A landscape with many peaks, sampled at points; each row gives a point and its height.
A climber steps from a point to the highest of its 2 nearest points, and stops where none of them is higher. Distance is the straight distance between rows; heights are no part of it.
K793 (h 219): [135 135 101 162  94 102 118  77 106 149  64  91 133 123 191 121 130 151
 122 126 105 116 136 134 174 128 113 128 118 125 145 100 171 170 154 133
 117 107 128 126 104 131 164 138 157 145 157]
K415 (h 183): [116 140  84  94 134 143 132 174 112 176  95 138 124 142 186  99 143  90
  76  98 121 128  66  99 122 112 146 109 122 120  90 103 139 113 153 153
 158  53 108 118 112 123  80 147 131 100 110]
K755 (h 493): [118 114  88 129 110 118 166  61 175  64 176 142 149 146 164 107 215 143
 193 163 181 111 166 131 172 117 133 115 109 153 134 183 124 117 133 124
 125 119 131  62 144 161 130 109 178 187  81]
K519 (h 674): [147 168 121 157  94 161 119 115 112 131 118 122 126 112 128 137  68 130
 164 112 139 171 151 155 147 149  70 120 146 123 129 111 134 113 118 128
 195 161 118 194 151 100 114 129 139 115 106]
K54 (h 269): [145 142 141 141 154 141 120 180  86 180 114 194 102  86 111 106 128 108
 115 164 132 121 123 100 157  99 121 164 101 105 162 131 113 138 100 110
 156 117 123  99  85  89 150 155  67 124 122]
K537 (h 504): [102  90 171 147 148 165 128 120 139 107 113 103 112 135 109 123 123 164
 143 199 145 134 132 113  90 169 115 181 107  99 103  72 116 144 182  77
 124 113 156 130 100 145 130 105  61 130 156]
K533 (h 352): [128  84 149 139 160 105 110  91 162  98 117 108 176 151 139 140 112 147
 138 143 115 151 125 127 125 126 165 122 118 133 115 127  82 173 121 132
 105 126 105  67 105 123 144 107 148 142 138]
K798 (h 298): [ 97 159 144 106 123 134 183 115  75 115 188 113 161 152  79 123 147 153
 161 173 140 146 175 141 135 157 155 142 102 109 171 163 150 114 113 157
 140 139 147 136 167 158 144  88 103 114 139]
K905 (h 387): [160 116 128 148 116 112 144 140 151 133  72 137 138 138 131 127 134 111
 166 138 140 146 144 138 179  94  87 126 132 125 125 146  83 147  58 100
 102 181 116  95 104  89 167 103 143 172 153]
K448 (h 71): [ 74 146 123  89 115 112 113 128 136 141  90 100 150 167 147 136 155  59
 105 125 103  94  64 143 105  97 150 108 130 156 152 109 156  99 152 136
 117 110 160 132 153 147  75 125 148 122 104]
K848 (h 317): [133 142 166 120 107 147 144  91 136 162 124 148  95 124 101 118 154 145
 164 119 177 145 171 181 181 108  87 200  78 156 111 118 109  93  86  80
 115 144 141 133 129 123 128 137 147 127 118]
K87 (h 247): [155 141 128 103 170 113 108 155 104 183 108 197 103  75 119 128 121  74
  92 102 108  79 140  99 132  77 125 130 108 122 134 123 131 139 114  84
 138  80 120 118 111  78 113 174 101 130 116]
K750 (h 400): [ 93 129  79 126 114 133 147 158 106 107 140  76 121 196 145 118 180 190
 124 144 128 152 175  64  94 137 147 135  98  92  91 102 163 145 185 121
 111 102 166 106 143 171 158  88 120 120 184]
K434 (h 248): [142 111 132 107 149 127  89 222 112 131 148 212 107 110 100 132 151 127
 119 109 117 199 107 116 130 107  67 128 123 118  96 129 116 101 135  76
 158 141  82  90 116  54 113 150  87 105 131]
K148 (h 280): [142 142 193 138 148 102 117 132 120 140 114 159 161 132 112 141 122  83
 137 121 137 167 162 110 130  98 135 159  95 159 133 151  84 160  60 114
 124 130  46  61 105  86 175 131 141 134 156]
K511 (h 736): [120 141  88 113 144 123 183 151 118 136 203 105 140 185 161 102 196 134
 126  96 153 141 182 109  97  71 150 133 102 133  81 158 124 114 128 116
 118 106 152  96 154 188 123  89 166  96 126]
K847 (h 104): [128 130 132 130 143 150 117  72 138 140  94 112 116 150 174 114 141 104
  98 114 125 107 108 161 110  99 101 104 112 166 111  94 156 119 152 138
 148  94  61 153  83 127 107 173 162  95  71]
K171 (h 110): [109 121 160 200  75 151 125  70 139 113  85  97 144 120 130  82 104 150
 140 151 151 160  87 119 133 201 144 143 121 139 106 135 137 130 153 211
 167 102 111 126 127 154 114 142 113 155  84]
K458 (h 441): [143 106 142 177 113 102 140 125 127 129  94 128 127 121 141 125 185 178
 151 113  88 170  89 163 166  84 104 185 140 183 135 143 174  91 133 190
 127 136 152 102 174 155 113 127 166 145 112]
K336 (h 370): [104 100 148 103 133 143 137 169 134 123 126 150  88 103  82 141  81 184
 124  95 125 140  99 133 149 194 147 179 138  74  84  98  73  89 125 132
 127 113 179 133 159 123  84  99  92 121 163]
K934 (h 320): [121 170 131  98 122 142  68  94 166 129  92 123  84  83 115 181  70 139
 112 118 116  94 147 170 128 159  71 112 140 118 149  67 146 119 157  63
 131 137 141 202 138 114  90 127 127  97 161]
K911 (h 148): [156 145 101 214  70 125 118 112 134 141  62 113 116 106 150 108 135 179
 153 168 118 130 124 132 186 155  71  98 124 113 168 116 169 122 127 163
 173 157 154 129 130 106 158 171 113 169 119]
K17 (h 114): [ 99  66 147 145 175 138 111 131 152  97 134  86  87 162 120  72 134 233
 123 154 156  88  71 137 173 138 139 103 144 157 113  94 129 138 186 190
 128 129 146 123 104 147 132 139 100 176 112]
K598 (h 261): [149 136  97 160 108 127 206 144 101 121 171 129 126 152 148  56 172  93
 140 162 172 129 160  90 101 128 138 141 126 112 103 172 137 172 104 139
 152 109 141 115  96 199 139 125 108 134 106]
K198 (h 39): [ 64 205 176  65 116 161 132 123 107 168  73 137 143 117 139 152  94  50
  78  97 164  87  94 155  79 168 168 133 129 127 144  96 154 127  99 150
 145  75 115 165 111 153  61 140 141 133 175]
K426 (h 384): [138  87 149 131 136 107 128  94 130 126 169 156 108 121 112 145 172 175
 135 139 118 141 109 168 158  92 104 190 129 174 144 153 150 104 144 135
  94 153 158 109 149 160 133  95 151 139 119]
K978 (h 461): [ 95 119 136 166 114 111  65  80 146 106 119 145 128 105 113 130 101 174
 152 146 137 176  87 152 186 168 111 179 114 130  92 178  84 111 155 153
 138 150 127 112 172 127  90  64 154 149 120]
K191 (h 88): [104 138 114 116 116 132  98 111 177 131  83  98 134 163 195 119 142  63
 103 125 131  92  66 156  98  97  89  65 134 169 109  99 138  96 165 104
 128 118 121 163 107 130  74 150 160  93  75]
K256 (h 574): [115 109 157 109 168 114 105  77 127 112 143  89 157 130 123 177 117 154
 125 159 107 122 171 139  91 141 150 135 100 109 154  87 142 156 151  84
  98 133 106 115 106 117 189 132 114  95 187]
K331 (h 458): [114 104  83 140 140 120 154 119 131  64 153  88 124 184 163  78 188 196
 143 171 142 121 139  86 112 144 145  89 124 134 100 122 163 171 200 129
 123 105 137  94 110 167 153 109 121 161 153]
K182 (h 591): [ 94 145  65 132 113 166  98 166 155  93 122  94 144 158 174 155 151  82
 146 225 144 167 137 120  60 131 114  92  95  98 106 106  81 112 141  35
 119 175 116 130 117 130 127 135 120 120 172]
K340 (h 335): [122 120 103  83 124 137 122 184  97 153 123 162  70 119  86 163  97 167
 105  80 116 122 139 116 155 167 123 137 128  76 103 100 123  75 131  97
 135 107 148 138 178  98  66 125 112 113 152]
K167 (h 256): [134 104 120 128 111 139 169 106 154 130 132  84 137 152 156 100  91 108
 135 132 160  98 123 105 117 142 176  68 159 139 124 123 120 149 119 168
 112 127 133 147 101 151 145 121 144 118 105]
K506 (h 502): [143 132 152 143 108 119 164 155 110 145  86 127 140 158 140  99 132 137
 153 109 106 151  88 147 148 112 117 140 150 149 145 127 147 116 106 179
 156 131 124 137 126 120 118 121 148 120  78]
K482 (h 177): [104 147 142 106 125 134 145 151 106 174 115 123 100 112 142  99 112 128
 108  96 143  74  89 167 166 119 123 152 129 139 158 102 126  95 130 140
 118 130 190 179 104 121  96 141 147  97  89]
K828 (h 122): [140 141 143 132 161 150 142  63  94 149 144 120 106 127 161  97 153 144
 100 126 147 125 149 128 131 115 110 128  77 141 123 137 168 163 155 149
 165  79  51 129  71 117 132 178 153 104  87]
K817 (h 145): [104  90  88 140 147 118 137 103 135 100 154  94  97 143 178  79 150 209
 122 141 161  64  80 111 188 136 167  87 156 163 161 122 163 147 179 226
 127 110 143  92 111 168 156 154 141 178 115]
K624 (h 589): [110 144 116 153 157 143 168 196 109  76 177  99 156 200 150  62 156 152
 145 132 186 174 134 107  89 149 133 116 121 112  67 133 102 158 154 124
 132 126 137 126 114 137 134 100 141 113 147]
K685 (h 138): [126 133 119 180  83 127 143  74 111  99 102 106 138 116 140  97 108  95
 124 171 116 144 115  98  88 192 151 114 130 118 145 152 175 155 149 223
 168 102  76 126 121 175 130 139 109 147  73]
K289 (h 193): [167 103 139 163 116 132 128 128 143 145  54  81 118 129 154 109 153 169
 130 128  80 114 123 129 143 115  69 126 153 118 144  55 178 138 167 120
 140 124 143 152 107 126 152 166 112 119 142]
K919 (h 418): [ 98 103 174 116 144 182 110 118 143 151  85  76 126  90 118 106 102  96
 121 167 115  76  95 129  74 145 118 103 138 113 155  44 136 116 153 140
 124 111 115 188  77 140 113 174  76  92 101]
K319 (h 351): [145  98 142 133 122 132 152 105 164 132 124 156 105 150 104  89 167 137
 172 126 182 157 167 144 192  75  85 179 101 161  81 144  79 139  92  77
  91 158 123  75 104 121 151 102 145 177 145]
K963 (h 462): [ 79 111 120 129 131 107 124 111 133 141 110 121 133  73 115 150 139  99
 120 139  81  90  77 156 159 112 178 184 119 163 160 172 123  86 140 195
  87 123 171 126 198 172 102 102 135 137 118]
K193 (h 293): [143 128  92 152  99 127 216 143 103 129 176 118 118 156 120  96 147 111
 122 117 131 119 178  75  82 139 148 169 140 103 104 140 167 138 134 142
 131 102 187 150 149 234 129 103  87 135 145]
K892 (h 296): [184  94 139 112 156 117 117 183 155  92 169 156 134 147  99 130 144 127
 127  29 105 183 142 131 132  95 142 118 169 131  63 144  76 121  82 100
 113 150  94 101 126  64 138 144 169 117 144]
K748 (h 653): [141 155  79 132 105 153 131 191 151 106 163  95 138 157 133 141 150  75
 145 139 140 148 170 100  65 114 133  86 145 107  99 131  87 109 113  65
 124 171 159 151 140 120 138 136 136 111 140]
K460 (h 326): [167 114 113 128 161 122 145 194 129  85 168 138 138 169 109  97 173 164
 139  83 135 175 137 123 149  83 107 107 142 147  89 187  91 134  83 122
 122 206 104 106 104  59 162 115 159 149 158]
K912 (h 329): [192 125 110 129 119  88 161 192 138 124 138 143 144 155 133 132 154  85
 135 109  89 120 132  81  74  80 152  96 180 141 131 151 151 152  95 114
 123 132 184 128 150 150 125 150 109 151 123]
K12 (h 170): [184 120 129 196  91 145 105  90 144 141  85 110 122 115 144 114 148 154
 163 161 129 173 164 120 136 118  28 113 125 130 131  97 176 134 142 109
 161 147 110 140 106 109 162 175 116 150 133]
K453 (h 294): [130 126 126 137 135 105 128 143  91 185 132 186 107  90 136 126 137 125
 107 151 140  99 133 141 186  86 109 184  91 121 170 134 144 144 127  90
 104 127 171 103 102 119 166 135 125 142 130]
K474 (h 385): [109 170 151 128 137 164  93 127 146 157  86  96 104  77 116 131 102  99
 151 177 100  84 117 135  85 120  88  75 149 133 189  71 140 108 150 123
 160 146 100 204 101 128  94 182 112 116  88]
K38 (h 143): [150 118 152 133 151 146 169 131  91 112 135 120 122 146 152  64 161 109
 112 148 132 132 120 104  81 129 129 109 123 146 126 142 167 162 149 183
 151 108  46 118  61 140 137 174 140  92  63]
K945 (h 703): [121 116 127  62 197 126 142 155 126 164 178 124 121 107 138 134 186 132
  91  95 113  78 108 127 138  68 197 144 138 160 133 165 100 103 106 163
  70 102 172 106 146 181 100 127 163  87 110]
K677 (h 624): [134 151 130  99 152 121 147 162 118 167 175 151 127 128 113 124 149 127
 114 118 134  84 121 130 161 104 195 134 116 130 145 173  78 112  73 147
  92 147 154 121 125 130 121 136 134  89 104]
K971 (h 271): [112  95 151 121 141 105 147 148 127 161  59 100 161 123 152  79 121  80
  98  92 120  62  76 109 107  93 161 124 165 124 147  93 168 169 121 173
  85  85 178 128  89 157 134 144 131 171 127]
K23 (h 272): [159 115 108 107 156 144 110 209 129 123 173 182 104 139  97 111 131 157
 120  70 154 175 141 103 133 126 115 123 132  98  53 142  74 112 122  81
 134 141 125 100 129  62 121 128 116 117 136]
K463 (h 501): [145 115 181 132 117 103 166 132 129 154 118 213 133  62  90 146  99 131
 128 105  69 115 105 134 134 129 151 197 144 139 163 156 133 109 103 166
 111 112 159 136 186 137 137 108  76 160 158]
K879 (h 285): [166 132 160 144 101 128 164 130 114 165 121 182  95 106  72 111 138 116
 175 137 147 135 165 154 177 105  79 178 137 162 170 139 131 117  71  97
 112 185 155 140 127 115 158 135 102 154 121]
K768 (h 231): [114 145 118 147 126 118 172 127  99 153 121 136 132 132 174  74 163 116
 137 159 172 139 114 115 156 115 159 168 101 144 129 166 102 150  98 160
 124  79 130  79  98 177 119 118 156 150 106]
K926 (h 611): [113 127 108  79 152 108 112 188 101 141 163 116 123 103 112 157 161 158
  86  72  88 105  62 136 155 123 207 143 166 117 150 174 116  85 129 186
  72 129 195 127 178 152  98 124 161 102 135]
K3 (h 53): [ 70 163 174  84 110 111 149 115 120 156  81 112 159 118 152 130 104  52
  96 106 116 107  84 142  90 136 178 140 144 140 149 115 143 117 123 156
 103  78 153 148 153 167  75 131 130 135 146]
K996 (h 43): [116 211 146  71 122 177 148 128 114 163 108 135 124 123 142 152  82  71
  90  83 189  99 119 138  83 156 146  98 145 140 108 107 132 152  92 130
 175  93  72 178 101 132  78 146 176  89 142]
K35 (h 657): [135 133  88 161 161 138 179 188 117  76 209 119 156 217 111  66 190 134
 137  72 167 159 194 104  81  82 142 137 132 130  83 133  95 119 128 125
 129 147 161 102 133 165 122  86 131 119 153]
K408 (h 86): [ 85 143 151 153  82 160 104  85 142 140  50  95 152 127 115 124  75 108
 138 165 133 134  97 157 147 186 131 124 109 129 138 100 117 101 112 194
 166 116  95 139 145 147 102 116  96 148 108]
K212 (h 325): [128 141 121 116 124 126 138  89 108 152 190 136 117  85 134 155  59 148
  90 134 125 102 148 102 124 187 182 132 133 111 141 153 119 150 138 127
 129 114 154 176 136 137 158 116 100  85 147]
K505 (h 297): [148 130 118 133 123  97 170 171 132 152  95 129 127 140 151  98 142  58
  99 113 117  87  75  83  87  86 168 108 168 141 142 140 151 159 124 140
 101 103 187 134  97 170 105 157 114 147 100]
K179 (h 61): [111  71 143 152 153 136  82  39 178 109 104 102 131  94  98 137 137 193
 152 144 107  95 108 171 186 141 126 141 100 146 144 132 117  99 151 179
 104 145 127 104 139 141 121 113 145 161  93]
K421 (h 334): [107 122  99 120 101 127 173 126 117 130 190 104 130 140 113 125 156 128
 119 127 108 111 136 114 104 135 160 164 128 144 117 155 161  94 163 150
 138  96 183 147 191 217 103  96 104 101 123]
K776 (h 426): [163 142 124 125 121  92  79 103 136 127  95 133 156 119 102 169 105 124
 144 102 108 152 142 138 173 116  92  95 127  85 150 165  95 137  65 125
  99 187  80 119 132  63 169 100 145 143 152]
K102 (h 414): [173 123 140 123 110  99 107 152 123  98 204 147 175 124  93 191 114  86
 115 112  81 163 141 134  56 129 154 121 178 132 150 154 151 117 113 105
 128 163 145 150 177 118 163 157 113 103 140]
K809 (h 463): [135 126 157 139 142 131 112 154 117 104 134 143 142 110  61 151 102 116
 146 175  92 134  82 147 110 157 147 122 134 104 185 154  89  97  83 159
 137 183 122 142 130 101 128 124  79 115  92]
K95 (h 432): [122 130  83 117 122 132 124  56 108  93 159  79 133 147 149 133 134 159
 124 137 109 133 165 116  95 145 147  78 103 136 130 114 191 163 175 128
 160 103  85 165 141 141 143 113 139  89 144]
K979 (h 345): [104 128 123 111 137 102 164 128  92 111 179  90 136 167 129 157 170 189
 131 166 118 123 164 122 140 132 164 125 111 102 162 137 168 153 164 146
 111 125 159 100 146 156 170  92 138 120 166]
K317 (h 355): [156 129  81 161 131 133 132 177 103  63 174 155 144 147  83  80 159 155
 172 113 183 194 147 125 153 111  73  95 142 110  92 188  74 128 110 119
 129 228 131 120 132  77 154  64 119 174 166]
K865 (h 835): [117 150  68 100 131  95 158 137 130 108 188 106 138 189 199 143 189 126
 103 130 138 135 165 128 109  87 123 108  96 143 100 167 118 114 137  83
 103 133 125 103 137 139 146 111 198  92 151]
K373 (h 465): [151 141 136 127 102  67  98 161 127 117 158 193 148 103 105 189 113  78
 103 106  78 141  78 138  87 135 164 153 169 122 141 172 120 106 105 110
  95 154 170 137 187 121 114 135 115 136 129]
K778 (h 167): [128 143 110 167 123 125 150 111 100  87 132 135 145 130 172  49 168 120
 125 194 153 135 120  78  95 176 142  94 124 120 131 178 146 176 158 194
 166  89  60  84  78 139 129 136 120 155  61]
K765 (h 567): [108 119 151 128 165 144 100 115 113 132 167 141 109 114 123 131 102 163
 109 155 157 159 156  88  91 174 120 168  90  95  85 105 120 167 186  72
 136  96 122 129  97 122 141 119  80  98 164]
K889 (h 383): [128 155 163 106 144 179 109 191 110 118 138 126 135 125  69 142 105 138
 143 130 141 189 153 120 123 160 143 124 127  90 114 123  69 129  80 113
 168 153  91 127 119  66 124 138  91 110 146]
K224 (h 54): [118 195 119 102 132 189  96 162 130 161  65 153 103 108 143 149  83  73
 107 121 154 114  83 131  95 154 125  90 145 116 100  86 121 139 107 119
 198  91  78 160 104 109  53 158 134 104 129]
K932 (h 300): [151  83 178 116 158 110 167 154 189 106 122 126 141 153 116 139 110 108
 145  76 116 134  91 149 107 104 141 146 177 158  77 105  80 123  71 128
  94 141 151 129 126 135 113 125 130 133 133]
K916 (h 420): [127 146 175 105 139 139 126 168  95 131 108 159 126 118  67 160 112 108
 156 164 105 163 123 150 113 129 112 170 124 114 157 112 115  95  82 109
 152 155 109 133 144  96 120 125  71 115 140]
K512 (h 456): [ 90  98 160 132 156 169 120 135 145 118  81  78 144 111 133 136 103  93
 132 190 123 130 103 122  71 161 122 148 128  88 129  53 102 142 146  94
 119 108 122 136  87 151 122 145  74 105 143]
K161 (h 353): [105 183 120  93 121 181  97 117 149 143 104  79  82 116 148 132 105 138
 133 120 151  80 132 169 110 137  90  63 141 147 168  69 159 104 166  86
 147 160 126 228 107 120  91 153 143  79 109]
K446 (h 631): [ 79 142  55 148 106 136 147 137 144  54 140 114 145 160 189 123 162 107
 153 221 163 165 136 132 119 144  98  78 115 118 115 147 101 121 148  75
 144 163 122 113 123 121 128 101 143 136 133]
K175 (h 36): [ 91  94 108 175 145 118  38  41 171 107  61 119 176  86 122 139 105 149
 121 170  94  92 114 172 166 152 118 125  72 128 167 116 121 113 172 156
 141 130  71  82 144 126 121 123 153 152  68]
K619 (h 753): [128 137 114 114  85 137  99  81 121 174 144 145  90 115 137 173 100 157
 114 113 182 152 202 133 155 126  61 163  87 123 100 105 155 144 159  42
  99 112 121 111 120 127 172 117 123 127 179]
K984 (h 652): [134 101 161 136 126 102 112  67 143 133 136 119 136 110 135 176  94 136
 139 151 136 144 187 137 136 122  76 145 115 126 143 110 138 163 139  64
 101 143  98 108 103 120 193 116 128 128 169]
K11 (h 368): [174 142 136 134 140  99 157 150 112 134 204 151 148 144 105 148 140 110
 127 138 107 109 147 103 101 108 172 105 143 133 165 176 138 146  95 135
 129 156 136 127 136 128 168 156 114 105 108]
K946 (h 371): [171 138 132 100 107  99 103 132 147  95 178 112 141 148  76 179 132  81
 134  73 104 144 186 136  81 105 116  87 169 129 134 147 133 118 106  55
  74 194 140 151 163  94 159 142 155 121 152]
K413 (h 398): [ 77  82 117 124 128 105 140 128 142 102 158 116 148 130 116 162 146 122
 117 173 103  91  70 137 117 133 197 154 131 153 142 145 130 106 175 171
  95 139 181 109 173 198 110 103 122 122 121]
K233 (h 200): [ 76  98 146 136 109 145 145 123 121 182 114  77 117 109 169  92 118 153
 106 126 175  62  86 171 172 147 146 160 117 138 139  85 133 104 157 166
 101 112 198 160  95 165 143 152 155 126 122]
K985 (h 503): [149 199 124 113 130 146  45 138 162 134 106 121 128  96 121 180  64  78
 108 122 126 121 130 136 126 143 139  69 132 106 129 143  64 133  68 101
 134 168  80 157 127  63 123 156 150 125 141]
K625 (h 201): [140 116 129 164 146  74  98 143 113 138 108 151 121 102 191 144 101 141
 110 126 112 134 114 155 156 103  47 150 138 121 158 111 141 152 149 100
 133 141 114 124  78  76 184 136 163 100 142]
K977 (h 155): [130 125 166  92 138 157 193 169 110 141 130  84 115 140 116 132 104 158
 131  99 130  99 129 144 124 144 119 123 161 127 164  83 138 122 120 118
 113 144 166 178 107 123 139 138 119  91 124]
K75 (h 377): [154 129  82 131 114 116 125  68  87 118 174  90  95  97 164 136  81 156
 118 124 131 125 191  89  94 178 152 114 120 116 156 130 181 188 161 110
 122 113 110 186 126 148 179 115 134  68 174]
K310 (h 556): [140 155 136  94 109 133 151 191 107 117 104 132 157 170 113 136 116  90
 153  90 109 169 111 140 111 115 116 111 167 135 146 124 130 100  71 147
 170 155  95 155 160  98  88 133 142 110 100]
K286 (h 227): [171 108 122 151 155 120 125 202 116 134 128 164 108 121 146 115 153 159
 122 144 109 166 118 119 138  89  55 126 141 130 121 132 138 134 147  97
 154 152 104 100  92  63 161 135 104 127 139]
K694 (h 204): [139 157 105 116 143 129 132 165 100 144 121 182 121 135 142 140 147  76
  98 126 116 168 106 105  87 111 125 143 120 129  89 129 146 136 112 110
 181  64  76 110 127 131  85 151 121 118 128]
K918 (h 551): [169 146  98 112 141 162  63 114 172 121 114 143 113  95 118 155  61 117
 129 107 109 130 128 120 130 132 113  50 141 125  96 122  94 127 114 132
 177 140  70 174 146  62  96 127 129 107  94]
K822 (h 354): [142 140 145 126 152 178 110 189 127  70 177  79 175 157  85 114 136 146
 146 120 126 187 162 124  91 142 157  78 151 106  99 139  72 142 114 126
 162 169 104 131 121  65 152 143 128 106 136]
K787 (h 568): [167 129 163 104 126  91 167 140  92 164 157 182 140  96 110 162 100 118
 106  81  95 140 158  96 107 133 155 166 142 115 146 152 162 142 113 126
 133  81 133 131 167 133 135 143  89 140 166]
K902 (h 295): [121 147 111  90 119 121  79 113 119 141 121 144  85 102  96 185  95 149
 108 107 101  99 118 157 176 154 105 140 115  89 153 113 155 106 157  97
 131 159 143 179 160  97 112 117 117 103 157]
K484 (h 531): [ 88 132 104 159 137 150 168 150 129  68 169 105 122 205 179  52 189 159
 162 167 215 145 132 133 135 143  99 126 101 137  62 141 104 133 181  94
 110 120 160 106 106 153 118  98 156 152 125]
K904 (h 529): [112 145 124 104 123  80 120 135 101 135 132 140 144 114 107 176 140 104
 124 116  83 113  80 164 147 118 172 150 130 116 185 168 135 111 107 151
  73 158 165 132 179 129 112 105 148 132 139]
K782 (h 562): [ 89 133  71 132  94 128 158  60 152  59 138 108 154 147 206 110 166 115
 156 185 165 118 144 116 138 147 119  79 117 136 137 145 132 123 145 125
 143 114  89  95  96 135 144 140 170 143  91]
K99 (h 171): [119  84  81 153 120 117 146  82 163 118 110 109 134 135 210  90 156 147
 122 136 150  73  88 120 164 113 149  74 145 160 141 137 140 131 153 199
 111 105 127  84  91 152 148 148 184 165  90]
K69 (h 397): [145 114 123 180 118 106  94 124 134  76 122 151 145 147 104  92 127 163
 182 122 146 203 117 144 172 135  93 128 141 121  82 171  86 150 120 150
 125 175 120 110 156 103 127  43 146 184 139]
K189 (h 730): [131 153  76 102 111 115 130 121 137 110 153 116 140 163 136 148 145  89
 127 136 129 127 149 134 132 108 142  82 107 127 115 169 106 121  98 108
 118 152 128 137 159 110 124 108 156 114 118]
K951 (h 477): [ 93 124  95 167 100 143 134  90 134  91 167 111 126 169 161  82 206 171
 159 163 173 154 149 137 140 133 106 139  89 153  90 150 134 112 177 118
 141 113 162 101 148 170 105 112 166 146 102]
K98 (h 410): [112  83 164 113 111 165 161 137 159 114 129 171  89  99  76 131 122 142
 131 131 114 122 125 142 123 150 128 194 115 126  90 103  95  65 132 107
 128  95 185 138 176 154  91 110  59 133 146]
K118 (h 530): [123 116 140 151 123 116  88  92 148 108 141 159 127 114 108 155  72 120
 128 155 118 149 103 147 141 154 116 155 116 127 122 146  86 111 125 131
 147 148 116 131 150 111 109  94 112 120 105]
K635 (h 422): [155 138 156 135 123  70  62 154 157 127 111 167 142  71  98 171  85  76
 115  84  95 132  94 139 110 127 123 129 184  93 162 157  91 130  75  92
  67 178 157 133 124  87 125 146 121 146 142]
K287 (h 246): [117 144 131 122 129 104 137 108  95 170  55  91 135 112 167 101 131  95
  93  90 100  89 124 115 133  89 134 128 128 114 159 101 188 182 138 137
  99  77 146 137  92 131 140 156 147 144 137]
K196 (h 605): [155 172 132 123  93 169 142 181 112 136  78 132 151 111 100 128  68  88
 193  87 111 173 127 107 114 130  90  96 189 116 147 109 124 112  70 149
 198 158 103 186 173 101  75 130 124 153 108]
K39 (h 14): [ 99 119  66 146 136 102  52  91 141 141  62 154 166  83 151 161 121 101
 100 154  81  78 115 144 163 104 134 123  65 130 165 141 158 131 162 135
 141 114  97  86 151 131 126 124 148 165 102]
K548 (h 258): [171 113 173 167 125 107 144 146 126 145 144 184 112  85  80 135 102 109
 168 142 133 138 151 123 154  95  68 138 146 172 179 162 137 148  78 125
 108 202 100 103  99  98 201 131  99 153 125]
K499 (h 396): [112 108 146 134 176 118 117 113 132  77 132  94 169 171 142 104 154 166
 135 154 120 154 115 103 102 149 159  77 115 128  95 129 130 176 173 152
 128 108  86  97 103 108 144 107 140 122 133]
K994 (h 68): [ 96 156 147 102 106 163 104 122 137 162  61 131 120 122 111 146  78 103
 116 113 137 121  76 148 144 180 135 132 132 132  99  83 132  94 118 174
 190  82 106 150 152 123  64 133 120 125 128]
K465 (h 500): [164 116  96 112 104 131 135 108 145 180 132 146  73 127 112 142 147 150
 123  83 119 109 177  96 166  99 110 156 121 127  92 113 161 106 159  93
 114  86 185 122 170 150 110 115 130 149 129]
K14 (h 510): [165 127 125  85 127 116 156 143 115 172 174 182 116 123  93 148 119 124
 119  53 126 114 216  85 110 120 142 140 128 112  99 129 147 111 106  84
 109  73 155 119 179 148 108 123  98 133 163]
K356 (h 330): [101 129 136 147 117 102 104  89  94 163 136 180 128  89 122 153 130 130
 130 162 124 127 129 176 182 116  97 194  79 140 193 154 150 115 127 127
 102 140 122  97 136 133 144 111 133 150 126]
K738 (h 289): [129 161 132  96 123 146 150 113 126 157 158  78 134 122 132 126  64 124
 101 107 136  91 157  90  94 166 210  64 155 116 144 132 115 155 113 127
 106 125 165 186 124 135 141 140 118  86 126]
K5 (h 453): [151  89 197 143 119 136 165 122 157 126 108 189 105  98 103 117 107 158
 133 112 103 114  84 169 140 120 119 220 145 153 128 115 103 104 112 150
 121 118 184 141 153 171 129 133  65 179 151]
K645 (h 164): [107 131 133 118 114 142 142 178  87 187  85 136 101 122 152  89 135 106
  88  91 123 102  58 118 138 127 132 156 141 136 123  95 164  87 163 157
 154  73 164 158 115 140  73 171 117 107  89]
K368 (h 651): [130 135 119 112 132 155 121 108 103 150 148 139  67 130 132 143 108 200
 100  82 143 143 193 101 127 145  97 171  97  99  93  78 180 129 188  90
 147  78 119 139 119 122 136 127 123  97 165]
K370 (h 87): [126  61 136 154 167 126  96  65 166  92 118 102 114 133 129 107 153 227
 145 158 130  85 128 133 184 125 134 116 122 145 117 100 147 169 185 147
 118 120 132  92 106 138 148 133 122 192 125]
K681 (h 135): [124 105 163  92 151 182 169 162 119 109 153  71 109 148  69 140  91 208
 148 129 136  95 134 159 136 167 130 126 153  85 156  85 108 113 107 131
 102 208 171 180 112 130 161 111  95 115 156]
K469 (h 566): [104 137  71  92 117 153 110 106 133 163 122 112  72 134 119 154 143 181
 100  96 118 101 176  91 166 129 152 134  99 109  89  94 163 106 198 118
 133  60 148 128 165 147 109 100 124 117 153]
K758 (h 332): [183 100 142 130 136 100 130 138 182  86 147  92 157 169 113 170 112 112
 144 103 115 133 139 137  94 108 155 103 191 134 108 135  84 158  79  99
  84 190 145 127 129 124 164 128 145 141 153]
K939 (h 249): [137 119 177 160 133  95 147 111 130 126 133 152 143 112 100 149 139  62
 159 170 132 120 177 115 119  95  97 127 106 176 201 156 143 150  78 108
 128 156  53  73 102 106 191 157 122 142 117]
K604 (h 498): [ 95 132 128  98 163 128  90  81 110  93 194 103 150 156 111 174 155 160
 110 172 106 144 176 113  67 145 160 120  78 122 125 122 160 145 182 102
 131 105  85 114 146 144 142 107 119  88 164]
K470 (h 616): [157 144  92 158 103 140  78  85 154 108  95 130 115 111 100 128  78 145
 158 113 119 142 131 160 180 146  74  76 134 117 135 160 102 101 102 162
 170 179  89 174 152  76 123  93 146 130  72]
K261 (h 226): [ 98  81 145 125 111 152 146  73 169 158 113  82 129 137 146  88 116 121
 122 140 174  46 115 153 159 151 165 107 139 148 141  95 120 114 125 180
  87 117 165 148  94 162 131 134 135 145  98]
K719 (h 464): [167 161 153 121 115 106  50 146 152 141 125 147 146  87  88 193  95  80
 140  98 106 166 155 138 123 121 107  95 154 110 136 152  80 134  74  87
 108 183  73 117 130  57 161 158 136 141 155]
K328 (h 225): [129 118 142  99 168 108 106 164  86 155 110 222 108  92 112 151 121 103
  87 104 109 128 104 138 115 116 117 156 123 144 118  96 153 106 108 104
 164  55  84 116 141  99  65 167 110 118 129]
K255 (h 309): [147 137 162 113 142 105  89  96 140 134 111 136 182 136 111 162 102 105
 133  96 112 197 150 111 126 117 164 147 117 121  96 142  92 160  73 140
 123  93  64  71 137  91 136 118 150 155 157]
K358 (h 202): [131 113 102 168 114  90 162  80 134 130 111 132 151 125 189 104 124  86
 115 139 144 111 107  96 110 124 164 130 124 136 139 176 121 163 119 173
 116  94 105  73  96 175 134 134 177 156  74]

Where does a climber stop that starts at each point below?
K179 => K904
K645 => K519
K548 => K519
K198 => K778
K977 => K619
K434 => K118

Call two points neighbours if one is among the 2 nearest of the other. Go from one point of each pair to the other, from neighbour to neighbour, staying as high as possible. Name the lowest point that can't be avoided.
K787 and K619 => K465
K331 and K519 => K798
K446 and K373 => K892
K118 and K446 => K822
K945 and K519 => K635
K446 and K865 => K182
